Points on a hilly landscape, in no order, each with its height.
A ball rolls from a point to whichever of its 2 nearest points has the largest drop for the distance, and stops where none of them is lower. Distance is the straight distance between rows; heights are no part of it.
J275: [ -9  -2  13  -3   9  -7  28 -15 -24  -6 -15   9   4   2  -2   4  -3  -5
   7  -4  -8]  height 3.90
J555: [ -8   3  16  -6  12  13   9   4 -10   9  -9   2  -7  -2   0  -5   6  10
   9  -7  -3]  height 2.41
J264: [  8 -14  -3   4  -1  14  -3   1   8  13  -5  -2 -10   8   7 -19 -15  18
 -11  -3 -10]  height 4.69
J5: [  8   4 -14 -11  -4   8 -12   6  -1   1  26  -3  -5 -14  11   8 -13  13
  11  17  13]  height 1.22
J195: [ -5   5  -4   7   5   1   4  -9   4   3  -4 -13   2  21   1  10  -4 -12
  -5   8 -11]  height 4.72
J868: [  9   0 -13   0 -19 -10 -17  -1  -6  -3   2 -12  -7  -3  -4   3   0   3
   1   3  -1]  height 1.21
J578: [ -4   2   5  -4   2   2   2  -5  15   9  -6   5   9   1   8 -14  14 -16
   7 -12  -2]  height 5.31
J831: [-10  10   2   1  -2  -9  28 -15 -12 -15  -6  10   7  -4   1  -7  -8  -3
   5   1 -12]  height 4.53
J618: [-15   9  15   3   7   1  -1  10   8  11 -11  -8   1   7   7  16  -2  -5
   0  -6   6]  height 6.24
J392: [  2   2   8  -4  15   4  -6   0 -14   1  -9  -2   1  10   7 -14  16  -3
  18  -8 -14]  height 6.18
J369: [ -2   6   6  -4   5   3   2 -11  -2   0  -4  15  -6  28 -12  -5  -8 -23
 -17  -6  11]  height 6.88
J904: [-11  -3   1   6   8   1  19  -9  -3  -5  -6  -5   8   9  -4  12   5 -11
   3  10 -10]  height 4.56
J889: [-16  -4   4   5  11   9  -3  11  13  14  -7   0  15  20  -7  -6 -17  -8
 -13   7  -7]  height 6.99
J329: [ -3  -3  -3   3  -5  -1  18  -3   0   7 -13 -17   7   1 -13   9   8 -15
  -7   7  -5]  height 4.75
J545: [  0  -3  -4  19   5 -11  18   3 -10 -28 -12   4   2 -14  -6  12  -1  14
   3   8   3]  height 3.17
J94: [ -1   0  20 -14   9   6  -4   7  10  17  -4  -9  10   6  -8 -11   3 -15
 -18  -8 -17]  height 4.81
J644: [ 21 -13 -21  10  -3  -9   6  -1  -1 -20  -6   3  17 -13  -1   5   5   0
   0  13  15]  height 2.71
J833: [ -7   9   3  -1   0  -1  14 -16  -8  12   2 -13   1  14   4  -6   5  -5
  16  -6 -13]  height 4.86
J247: [  2  -7   1  -1 -11   2 -12   0  -8   4  12   7 -18  17   3  14  -6  -9
 -11   3  15]  height 4.35
J438: [-10  10   5  -4  17 -12   3 -16  18  12 -16   6   2  16   7  10  -6  -2
 -17  -7  13]  height 5.28
J360: [ -4  -2  13  -7   0  -3 -11   8   7  -7   8  -3  -9   5   5  12  12 -11
 -19   3   7]  height 5.09
J849: [-20  -4   0   1  -7   6  -2   3  13  20   3  -7   7  12  -8   2 -11  -8
  -4   2  -8]  height 6.83
J503: [ -1   3   4   4  -8  13 -10   6  -2 -14  20   4 -11  20   7 -12   9 -11
  -3   2  -3]  height 5.40
J541: [  0  13  11 -11  19   4   4 -11   9  21  13 -10  11  32   5  -9  -1 -11
  -1   1 -21]  height 3.56
J388: [  4 -14 -10   5  -3   6 -21   3   4  10   2   5  -1   3  10  11 -20   3
 -11   8   5]  height 7.41
J93: [ 13  -2   4   3  -5   6   0   3   9   1   0  -2   0  -1   7 -12  17  -8
  -2  -7   4]  height 5.10
J749: [ 14  -1  -8  -1 -12  16  -9   5  -4  -3  20   3  -9 -12  -5   5   9  -2
   4   2   9]  height 2.60
J577: [ 13   0  -1  13   1 -10   2   2   0  -2  -8 -15  -7  20  19   8   1   5
  -7   5   8]  height 8.13
J90: [  0   1   6  -2 -10 -11  -4   4  -9  -8  14  -5 -10  10   1  17  17 -14
 -10  -1  16]  height 4.93
J802: [-5 -1  1 12  8  7  1 14 21 -6 14 -5 12 -6  8  4 14 -1 10  7 -6]  height 0.90
J498: [  7 -13  -1  15   6   0   5  -4   6   6   7  -8   3  16   7 -14  11   4
   4   2 -20]  height 2.45
J845: [  5   2  -5  -6   3 -15 -12  -9  25  13   3   3  12   7  -3   9   5 -22
 -29   2  10]  height 9.11
J696: [  7  10  -7  -2 -11  20  -8  19  -4  -4 -11 -13  -6 -10  -7 -10  -6  10
  -1  -1   8]  height 1.88
J416: [  2  -2  30  -7   4  19   3  21  -3  13   2  -6   1  -5   6 -16 -13  13
  -4 -14  -5]  height 7.21
J878: [ -5 -12   0  11  -8   0  11   5  -8  -2 -13  12   6  -1 -14 -15   2  -7
  10 -13   5]  height 3.85
J294: [  1   1   8  -2   3   9 -10  -3   9   7  -4  14 -10  24   0   1 -17 -14
 -27  -4  16]  height 6.71
J92: [ 20  -3  -2   5   4   9 -12  14   9  -5   3   3  -2 -11   6 -20  18   8
  -4  -5   4]  height 5.29
J221: [  2  11  -7  -2   1  14  -9  12   9 -20   0   0  -4  -9   4  -6  -3   6
   0  15  -7]  height 2.85
J490: [ -4  -2  26  -9   8  11   3  17  15   9   4  -4  14 -11  -3  -7   8 -10
  -8  -2 -11]  height 5.04
J121: [-12   1  14  -3   6   2  18  -5 -16   3 -17  12  -9  -9  -5   9   3   3
   8  -8   2]  height 3.09
J196: [ 16  16  -1 -12  -4   6  -2  14  -2  -7 -15 -13 -13 -11   1  -6   5  11
  -4   4  10]  height 1.53
J993: [ -3   7  -6  -1   8  20   9   5  -3 -17  -1   7  -1   9  13 -13  -2  -5
   9  10   3]  height 5.80
J39: [ -6 -14   6   4   9  -5   3  -6  -6  -3  -5   5   4  31  -7 -13   5 -10
 -14   3  -9]  height 2.06
J596: [ -4  -6   2   3  14  -5  10 -15 -10   3 -13   7  10  30 -19   1  -4 -21
 -13   3  -8]  height 1.45
J660: [-20  -7  13   0   3  18  -2   9   7  18   3  -1   6   5 -11   2 -16  -3
  -4   4 -26]  height 6.72
J402: [ 25  -1  -2 -12   1  14 -17  10   5  -6  22  -9  -2 -19  12  11  -8  11
  -7  15  -4]  height 1.93
J990: [  7   4  -2  -6   1  14  -8  13  14  -4  27   3  -1 -21  13   6  -1  16
   3  10   5]  height 1.58
J629: [-18  -6   8  14   0 -20   1   3  14  -3 -10   0   6 -11  -4   2   4   7
  12  -2  -6]  height 5.81
J383: [-17  -4  10  -5 -10  -9  24 -18 -13  10  -2   7  -5   4 -13 -10  -1  -4
  10 -12 -15]  height 5.01
J161: [-16  -6  10 -18   5  -2  13 -22  -8  18   0  14 -10  11 -13  -4  -2   4
  -2 -11  -9]  height 5.49
J572: [ -3 -14   4   9  -2 -19   0  -1   5   6  -4   9  10   1   4  10   3  -8
 -17  -8  22]  height 8.84
J297: [ 10  -9 -11   9  -9   0  -1  11  -2   5   0  -8  -2  12  15   8  -6   3
  -5   4  20]  height 7.94
J115: [-19 -11  18 -16   9   1   2  -1  -5  10  16   2   6  21  -8 -18   5  -6
  -3   3 -11]  height 6.22
J923: [-19  11  -2  -2   2 -10  27  -9 -20 -11   1   3   4  -2 -12  -8  -8   5
  24   0 -18]  height 4.94
J492: [  3  -1   2  12 -10   9  -9  -7 -11   4   1   2 -11  22   4   8 -10 -10
   2 -11   2]  height 3.79
J262: [-11   9  23   1  24   5  -2   4  10  20  -2   0   4  18   2  15  -6  -5
 -12  -3   6]  height 6.38
J638: [ -1   2  -8   3  -5   5   9  -7  -3  -3 -12  -3  -5  -1  -2   1   3   1
   9  -1  -2]  height 4.31
J379: [  5   7   7 -20  21  14   5  -7 -12  16   3  -3  17  27   5  -9   1 -15
   4  -2 -13]  height 3.04
J806: [ -4  20 -17  -7  -2  -5 -20   8   5  -9  12   2   1 -27 -10  -6  -2  17
   7  -8  24]  height 0.78
J305: [ -3  -2  10  -6  -8 -12  -6   6   6  19 -10  -7 -10   4  -3   5  -1  -1
 -21 -10  15]  height 4.91
J219: [ -1 -15   2   7  -3  -4  -3  -2   2  -4   6  -6 -18  14   5   7   6  14
 -17  11  -6]  height 2.24
J609: [  0  -2  -3  12  -1  -8   3   2  14  -4  10  -8  13   2  14   8  20 -14
  10   2   3]  height 0.40
J192: [-11   9  -7   2   7   3  11 -12 -18 -17   0  10   4  -1 -15 -12   3   6
  31   0 -20]  height 5.19
J786: [  1  -1   2   1 -21  -5  -2   3  -5   4  -9  -3  -5   5  -3  -9   2 -14
  -7 -15   9]  height 4.66
J796: [ -4  -6   8   2   2   7   0 -13 -11  15   8   7 -15  21  -9   6  -4  -8
  -5 -10  -8]  height 3.16
J761: [-6 11 -7  0  2  9  0 -1 10 -2  2  8 -4 -9 18 19 -6  2 24  2  4]  height 3.02
J258: [ -2  -4  -5 -12  -1 -10 -17 -11  -6   0   0   2   2  -8  14  26 -17  -4
  -1  13  20]  height 4.60
J556: [  6   0 -14 -12 -14   6   1  -3  13   4 -11   3  -1 -16   6   5   3  -8
  -6   4   9]  height 2.62
J846: [  3  -8  -7  12  -1 -15 -10   6 -10 -19   9  -4  -4  -4   0  13   9  12
   4   9  11]  height 3.57
J842: [ -1  -7 -12   6  -4 -10   9 -16   2 -21   6  19 -15  -8   4   0   2  15
   2   3   5]  height 4.23
J972: [ -8  -5   0   5  -9  -8  14 -27  -2  19  -8  10  -4   7 -11  -3  -9  -8
  -1 -16 -11]  height 4.40
J826: [  7   8 -25  -3 -15 -14   9  -3   4  -1  11 -14   8 -21   7  11   3   3
  18   7  12]  height 2.21
J995: [  3  -6  -4   3 -16  -4  -3 -17   0 -11   4  21  -5   5   6  -6   2 -20
  -2 -15   0]  height 7.25
J539: [-12  -6   5  -2 -16   1  13  -2  -4  -2 -12   7   3   5  -9 -21   1 -13
  -6 -16  10]  height 4.18
J885: [-13 -24   8  -1   7  -2  14  -6 -17  -4 -11  11   9  21 -13 -18  -3   3
  -3   6  -4]  height 2.75
J770: [  3   1   1   4   3 -24  -8  -8  11   7  -3   8  18   9  -7  15  -5 -22
 -23  -4  24]  height 9.02
J454: [ -7   2  -5   3  -7   4  10  -6  -9 -13 -20   9  -6 -15 -15   2  -6   5
   6   0  -8]  height 4.00
J712: [  7  -7  13  -5   6  15   4   0   5  12   1   4  -3   2  -7  -1  13 -11
 -15  -4 -13]  height 4.54
J263: [ -6  -5  -4   5   8 -11   5  -4  11   5  -6   3   0  10  21  21  -8   6
 -11   5  13]  height 8.39
J332: [-11 -17   2   4   9  -5  15  -4 -17  -9 -18  19  15   2  -7 -15   5  -7
   7  -1  -2]  height 3.39
J888: [ 19  -9 -26  -7  -6 -14 -10  -8   3  -3  -1  -5  10 -12  12   0  -3   1
   2  13  15]  height 2.13
J228: [  6  -6  -2  11  15 -10   7  -7  13  -5  -6  -4  -3  12  21   5   7   7
  -9  11   3]  height 8.25
J819: [ -5  -6   2  -1  -8   9  -8   6  10   1  12  -5  -4   4  -9 -19  -3   3
  -9   5 -23]  height 6.30
J588: [  3  12 -29   9  -7  -3   1   1   7  -1  15   0   5 -18   5   3  -7  12
  23   5  13]  height 2.42
J66: [-13   4  -2  -9  -5  -8   7 -15  12   6 -21   3   0   2  11  -8 -13  -7
  -6  -4  -4]  height 4.12
J538: [ 17  -1  -6  -5  -4   9 -13   5  -1  -3  29  -9 -12  -3  11  10   7   6
   0   8  -4]  height 2.32
J543: [  5   4   7  -9   5  19   1  -4  -5   4 -14  11 -11   7  14  -7  -5  -3
  -1 -10   2]  height 2.52
J824: [ -6   5  20  -2  16   8   0  15   3  12  -6 -18  -1   2   3  11  -5   5
  -5   2 -12]  height 6.42
J470: [  2   0 -14  -7 -19  11  -1  10   2  -7 -14   1  -4 -16  -7  -3  -8   1
  -3   1  10]  height 2.22
J49: [ -2  15  -6  -5   0  -1 -12   0  11   6  -8 -10   4  13   1  18 -11 -16
 -10   4   3]  height 4.90
J313: [  7  -4   3   5   3  -9  -8  -6  12  17   4  -5   3   7   1  12  14 -11
 -17  -5   4]  height 9.18
J653: [ -8  -8  -3   1 -18 -11   5 -24  13  10   2  10  -5   0  -3   4   0 -11
  -5 -12  -3]  height 3.73
J53: [ -5 -12   6   9  -6  14   4   9  -6   4  -4  15  -8  -3  -7  -7   2  -3
   3  -8   7]  height 4.13
J207: [  9   3   7   4  13   0  -7   7  -7 -13  -9  -2  -6   0 -13 -24  20  10
  10 -15  -2]  height 5.78
J540: [  4  -9  -8   8 -13 -13   0   4   0   2  16  -4  14  -7   7  15   4 -13
  11   0  13]  height 1.19
J397: [  6  10 -24   6  -4 -11  -9  -3 -14 -28  10   8   8 -22  -5  10  -6  -2
  12   8  19]  height 4.67
J143: [ -5  -5  -7  -9  -9   4  13 -10  15  12 -11  -2  -1   4   1 -13  -3  -6
 -11   4  -8]  height 3.65
J782: [ -3  -5  -7   1 -10 -13   9  -8   4   8   1  -3   8  -1 -13  23   0 -16
 -13   8   4]  height 4.98
J22: [  3 -11  -8   1 -22 -18  20  -1 -18 -10   5   6   3  -9 -11  18 -16   2
 -20  12   2]  height 4.11
J735: [-17   8  10  -6   3   3   2  -9 -16  -3 -19   8  -1  13   0   7 -10 -16
  12  -7 -10]  height 4.07
J709: [ 15   8   9  -2   9  10 -10  13   2  -2  -9  -3  -8  -9  -1 -21   5  12
  -4 -16   1]  height 5.51
J303: [  4   8  -1  -2  -4   5 -12  13   4 -13  10 -16  -6   0   9   9  -1   8
  -3  13  -6]  height 2.65
J900: [  7   9 -10  10   0   4 -10  -3   2 -12  15  -7 -12 -13  -8  15  12  11
  12   7 -16]  height 2.96
J964: [-13   7   9   6  -3 -21   3 -18   7  -4  -2   7  -5  -5   4   2   9  -5
  14 -10 -16]  height 4.87
J430: [ -6  -6  10   1   8   5  10  -5 -17 -12 -25  11  -6 -13 -19   5  10   4
  10  -2  -9]  height 3.62
J135: [ -7  22   4  -5  14 -12  20 -22   2  17  -7  -7   6  23  -8   6  -7 -13
   0   2  -1]  height 5.77
J266: [ 13  -8   5   1  23  11   8   1   6   1   8 -10   9   3  10 -14  16  10
   5   6 -19]  height 1.80
J403: [ -9   6   0  -1 -16  -4  21 -12 -11   6  -4   0  -1  -7 -13 -16   5   0
  17 -12  -5]  height 5.30
J352: [ 10   7 -15   6 -18 -16   2  -5  -5  -9   0 -17   2  -6   6   4   5   1
   8   3   3]  height 1.83
J844: [  6  11 -20   8  -2  -5  11  -7   1 -34   7  13   5 -18   2   9   3  -4
   8  11   8]  height 4.58
J659: [-12   9  -3 -17   7   5  18  -5  -7  10  -2  -1  11   0   5 -18  -8  11
  27   0  -6]  height 5.26
J593: [  5 -12  -1   3   5 -16 -15  -3   9   7  -3   9   0   2  20  15  -5   2
 -13  -1  22]  height 8.60
J469: [ -5  10  14  -7  11  -9  11 -14  14  19 -11   0  -1  12   1   4   3 -10
  -2  -7   2]  height 5.52
J737: [-14  -4   8  15  -7 -31  14 -10   1  -7  -6   6   4 -11  -1   6   0  -2
   5  -8 -12]  height 5.38
J738: [ 17  -4  -2  -7   4  17   0  -6  11  -6  -8   8 -13  -5  14 -10  -1  16
  -9   1  -7]  height 3.75
J423: [ -1  19  -4   2  -3 -14  11 -16  -3   4  -5  -5   2  20  -5   9  -8 -22
 -12  -1   0]  height 5.98
J475: [ -2 -12   1   8   1   4  11 -15 -18   8  -4   5   8  16 -18  -9  -1 -19
   2  -4 -10]  height 2.07
J903: [  4  -9  -4  11  -5 -23   8  -6  -7   7  16  -2  17  -5   8  29  -2 -16
   0   5  23]  height 2.09
J691: [ -8   1   2  13 -14 -29 -10   0   1  -9  -3  -5  -8   5   5  -1  -9  13
   0  -6   3]  height 6.45
J80: [ -5   4  12   2   3   3  -4  11   0   4   9 -13 -15  -7  -8   4  16  14
   6  -1 -13]  height 2.23
J495: [ -9   0  16   2  -1  27  -1  18   6  13  12   1   2  -7  -1   9 -22   0
  -7  -2 -20]  height 6.64
J974: [ -2  -8  -8  -5 -11 -38   8   4 -16 -17  14  -2  13 -26  -7   6  -7  11
  -6  15  18]  height 4.57
J225: [ 14  -2   5  -3  14  19   8 -10   0   6  -9   6 -17  10  20  -3   0  14
 -10  -2  -6]  height 3.29
J999: [ 11  -4  -9  18   5  -6  14   1  -2 -16 -17   1  13 -15  -9   8   9  -2
   7   5   1]  height 2.94
J729: [  4  10  -5  -2  -2  -5  -6  -3   9  -5  -4   1   1 -21  11  19   4   5
  14   5   4]  height 3.31
J139: [  4  -9  -6  -6 -12 -24  12  -1 -22  -1   3   0  18 -17   1  22 -23  -4
 -19  12  14]  height 3.64
J542: [-12  -9   4   1   6  11  -6   4   8  -7   5  11  -4   2  -9 -22   7  -5
   4   4 -17]  height 6.11
J343: [ -9   6  11 -15  10   8   4 -15 -17   0 -15  15  -8  13  11 -10  -6  -3
  14  -7  -5]  height 3.42
J984: [  3   5  -1 -19  -8  -7 -21   2   1   1  -5  -4  -2 -10  13  15  -2  -6
  -7   6  13]  height 4.24
J959: [  9   9  11   1  -4   4 -20  26   6   5   0 -18  -1  -8  14   7  -7   8
  -5  -5  -1]  height 3.41
J751: [  9  -3  -4  19   1  -5 -15  13  -1   2  -5 -12  -3  -5   0  17   4  15
  14  -6   2]  height 1.04
J133: [  7   7  11  -7 -10   3  -6  14   2  16  -1 -19  -4  -9   5   4   5  -2
  -8  -7   2]  height 3.92
J768: [  2 -14  -4   4   1  11  -8   9  12   8  -7   1   5  12   4   1 -17  -6
 -18   9   0]  height 7.18
J187: [ 17  11  -7  -4  -9   9 -19  13   3  -2  20   1  -5 -24  -3  -5   7  10
   6  -4   4]  height 2.77
J647: [ -7   6  -8 -10  16   3  -3  -7 -22  -7  -1  13   6   2 -19 -21   2  17
  23  -2 -16]  height 5.36
J216: [  1  -2  13   6  22   8   1  16  15 -12  12  -9   9   3   9  -6  15   3
   2  12 -14]  height 1.28
J850: [ -1   3 -19   8  -8   5  -5  -3   2  -4   8  12  -2 -10  12   8 -12  10
  13   4   8]  height 2.68
J924: [  4   0  -9   4  -2  -3  -4  -4  -2 -10   3   0  -1 -26  -8  28  11  10
  13   7  -3]  height 3.18
J745: [  2  -2  18  -8  11  19   1  20  -5   6   3  -5   6 -11 -10 -32  -6  18
   1 -11  -9]  height 6.95
J56: [  0   1  15 -15  11  23   0   3 -10  10  -8   4  -7   7   8 -15  -9  11
   2  -4 -12]  height 1.24
J122: [  4  -9   3   5 -10 -10 -11  -5 -17  -6  18   6  -9   9  -5  27  -1 -12
 -10   1  16]  height 4.70
J62: [ 10  -8  -7   6 -19   1 -21   6  -2  -4  15  -6 -10   2  -8 -12   7   0
  -3  -6  -7]  height 0.39
J825: [  8  -3  -2   4  -4 -25  10   3 -17  -1   1   1  13  -5   3  32  -6  -7
 -14   7  25]  height 2.98
J456: [ 11 -11  -8  -8  -8  12   4  -1  18  14 -21  -2   4  -8   1  -9   0  -6
 -17   4  -1]  height 3.14
J311: [ 10  18 -16  -5   8   6 -18  10  12 -19   3   0  -5 -15   6 -10  -2  18
  -2   2   6]  height 3.00
J370: [-17  -3  18  -8  14  -2  -8   1  -4 -11   6   6   1   3  -9 -16  16   4
  10   3 -23]  height 5.90
J145: [-10  -4  -1 -19  13  14  23  -7 -21  -9   6   8   2   5  -4 -13   6  10
  21  10  -7]  height 5.56
J245: [ -7  12  17   2  15   0  -9  -2  15  16  -4  15  -5  21 -11   7 -14  -9
 -16  -4  14]  height 6.54
J153: [  7  -8 -12   3 -20 -24  12   9 -16 -18   2   2   1 -18 -12   6 -10  13
  -9   8   9]  height 4.38
J731: [-11   4  10  -3  -6  -5  -7   1   5  -8  16   7 -11  20   1  -3   9 -17
 -12   1   3]  height 5.25
J126: [ -6  -2   4 -14  11   9   9 -13 -15  10  -3   7  10  22  -7  -6   8 -15
   7   1 -11]  height 2.63
J20: [ 10  -3  -7  11  12   5  -2   4   6   0  -6  -2  -5   1   9 -12  -4  21
   0  -1  -2]  height 4.10
J649: [ -9  18  -3  -6   7 -16  -7  -7  19   7  -7   4   3  16  -3  19 -14 -14
 -19   7  13]  height 5.05
J385: [ -6  -2  -6  -7  12  19  23 -11  -3  -2   5   6  -1  14   6 -12   3   2
   8  11  -4]  height 5.69
J61: [  1  19 -15  10  10   7  -9  20  11  -9   6  -1   4 -12   2  -6   0  18
   8  -5  12]  height 3.13
J945: [  1  -9  -5  -7  -5 -19  -2  -3  -1  15   1 -10  11   2  -7  23  -7  -4
 -18  11  19]  height 5.27
J894: [  1  -3  13   2  10  20  -5  24   8   1   1 -12   7 -10  -1  11 -13  11
  -6   3 -14]  height 6.56
J211: [ -2   5  21  -6   6  20   1  15  15   6  -1   4  -2 -19   9  -6   0  -3
  -7  -7  -7]  height 5.22
J476: [ 21  -8 -14  -7  -8  -9 -19  -4  -4  -6  11   0  -1 -10   4  -8   6   5
   2  10   9]  height 1.81
J848: [  8  14   3   6   7  19 -10   8  11  -7  13  -1   1 -14 -10  -6   6  11
  12  -4 -23]  height 2.99
J439: [ -4  -9  -4 -13   1 -20  -9  -9 -17   6   6  -7  11  -4   3  17 -18 -10
 -13  20  30]  height 5.03
J200: [  5  13  -1  -5  -3   5   7 -10   2  -3   0  -9  -7  -1   1  -9  14  -1
  14  -3 -15]  height 4.55
J468: [ -3   6 -17  10 -11 -15   6 -11  -6 -25   3  19  -2 -19  -6   5  -3   7
   9   2  -3]  height 4.43
J631: [-15   5  -1   2  -4   2  12  -6  -2  11   9  -5   4   0  -8 -14   1   5
  28  -6  -8]  height 5.12
J37: [  6 -16  10   9   2  24  -1  11   1   6   7   4  -3   0  -9  -5   2   0
  -5  -2 -10]  height 4.36
J223: [  2   9   2   2   9  15  -1  19  11   3   3 -14   4 -12 -15 -27  -9  20
   2  -2 -19]  height 6.77
J425: [ -3  -6   1   1  14  -1   1  -8   3  16  -1 -14  11  27   2 -14   1  -3
  -1   2 -22]  height 3.24
J277: [  4 -13  -3  16   3  11   2 -12  -4  15  -2   2   0  19  -9   3   0 -14
  -4  -4 -16]  height 2.56
J293: [ -4   3   7 -11 -16 -14  -7   8   1  12  -2 -18  -8  -4   5  -1   8   1
  -7  -6  17]  height 4.39
J481: [ -7  -6  -8 -23  19   3  17  -1 -17   6   4   5  16  11  -2  -7   2  14
  29   5  -3]  height 5.41
J992: [  5  -2  19   3   9  10   1  11  16  12   8  -2   1 -19   5  -7   6  19
  -2  -8  -8]  height 5.47
J173: [ 19 -15 -17   6   0 -10  -4   2   6  -9  -9 -11   9  -5   9   0  13  -1
  -9  13  11]  height 2.46
J104: [ 13   7  -6  -1  -6 -12   0  10  -8 -15 -18 -10  -6 -13   4   5   1   9
  -1   3  21]  height 1.00
J340: [  9   3   7   8  16   4   0  -2 -16  -8  -7  -4  -4   6 -13 -10  21   3
  18  -3 -18]  height 5.95
J400: [  5  -7  -7  -1  -1   4  -2 -15   9 -13   3  18 -15  -5  13   2   2  11
  -5   5  -7]  height 4.03
J84: [-24   5   7  -6  -6 -11   7 -14   7  -2  -9   9   0  -2   5  -4  -4  -5
   6 -13  -5]  height 4.49
J36: [  6  13 -17  -2 -10 -13  -6   6  -8  -9   5  -2  -1 -19  -6 -11   2  17
   2  -7  30]  height 0.95
J463: [  5  12 -21 -10   0  -2 -18   6  -7  -8  22  -5   1 -24   1   2  -5  16
  15  10  22]  height 0.93
J648: [  0   9  -1  12  -1   0  -4  15  -3  -9  -1 -12  -8  -4  -4   3  12  13
  14   0  -1]  height 1.75
J465: [  6   9   6 -11 -13   0  -4   3   6  20  -9  -6  -5  10   4  -5  -3 -14
 -18 -16  18]  height 5.13
J973: [  4   9 -12   8  -1  20   9   8  -2 -15  -9   5  -5   3  -1 -20  -9  10
  10   2  10]  height 5.88
J641: [ 10   5  -6  -3  -4   3 -11  17  -2  -7 -12  -4   5 -15   6   1  11  -7
   6   2  17]  height 1.57
J764: [ -7   1  -4   6   1   7  -7  -6   8  -5  13  -2  -8  -9 -11   0   8   6
  15   0 -26]  height 2.72
J837: [-25  -1  12 -12   0  -2   2  -9  -8   1   4   7 -12  11  -9 -10   6  -2
  -1   2  -9]  height 5.89
J804: [ 10  -2   2  -6  -3  -1 -26  18   0  -1   6  -9  -3  -7  17  11  -3   8
  -1   2  18]  height 3.89
J820: [ 11  -3   6  14   0   0 -20  15   4  17 -10 -11   0  -6  13  12   1  10
  -1 -10   1]  height 2.43
J452: [ -4   5  -6  19 -10 -16  -8   8  -6 -11  -8  -2  -1  -3   1  -1 -12  10
  15 -11   8]  height 6.14
J412: [ 18  11  -1   6  -1  23 -23  13   4  -8  19   2  -1 -22  -4  -5  -3   5
   5 -11 -12]  height 2.97
J81: [-13  -3   7  -2  -2  -7   0   8  15   0  -9   1   5  -4   4   7   6  -3
   2  -2   7]  height 6.06
J925: [ -8  -9   2  17  -2 -15   0  12  -5 -20  -2   3  -2 -13  -9  18   5   9
   8   1   8]  height 3.36
J29: [  9 -15 -19   5  -7  -2  -4  -1   0   7  -6   0   4   6   9  20 -17  -3
  -4   4  11]  height 7.70
J568: [  2   3   4   1  -8  -6   4 -17  -3   0   5  11  -5  19  -5  -8   6 -30
 -13 -13   4]  height 7.05
J260: [-12  -1   5 -20   9   3  -1  -8 -13   0   3   1   0   0 -17 -22  16   7
  19  -1 -24]  height 5.62
J401: [  4   2   5   2  -3  18  -2  10   5   0   8  -9  -3  -3  -7 -26 -17  10
  -3   2 -31]  height 6.55
J10: [  3  -6  16   6  21  12   7  16   3  13  18  -9   3  -3   5 -13   3  22
   6  -5 -10]  height 5.79
J508: [  2   1  -4  -9 -12 -10   9 -13  11  16   1   8   1  -9   7   9   1 -13
  -7  -5  10]  height 3.15
J299: [ 11  -4 -10 -11 -13  -1 -18   8  -7  -3   1   7   7 -21   4   0   2 -16
   5   1  21]  height 2.02
J807: [  7  -8   2   0 -13  -1 -14  -3   0   1  14  -7 -21  16   0  -7   1   5
 -16   3  -8]  height 1.44
J19: [  6  11 -20  15  -8   1   0  12  -9 -16 -10  -2   0  -3  -9  -7  -7  13
   9  -3  15]  height 5.96

For each start below, name the point where the ball stops.
J572 -> J104
J245 -> J104
J837 -> J104

Call two points neighbours if one is among the 2 nearest of the other. Go from one point of each pair to the other, from neighbour to neighbour, staying as low as possible. Name the highest point that can't be avoided.
J104, J93 -> J81
J878, J904 -> J945
J878, J751 -> J465
J764, J806 -> J848
J475, J609 -> J541
J56, J104 -> J403
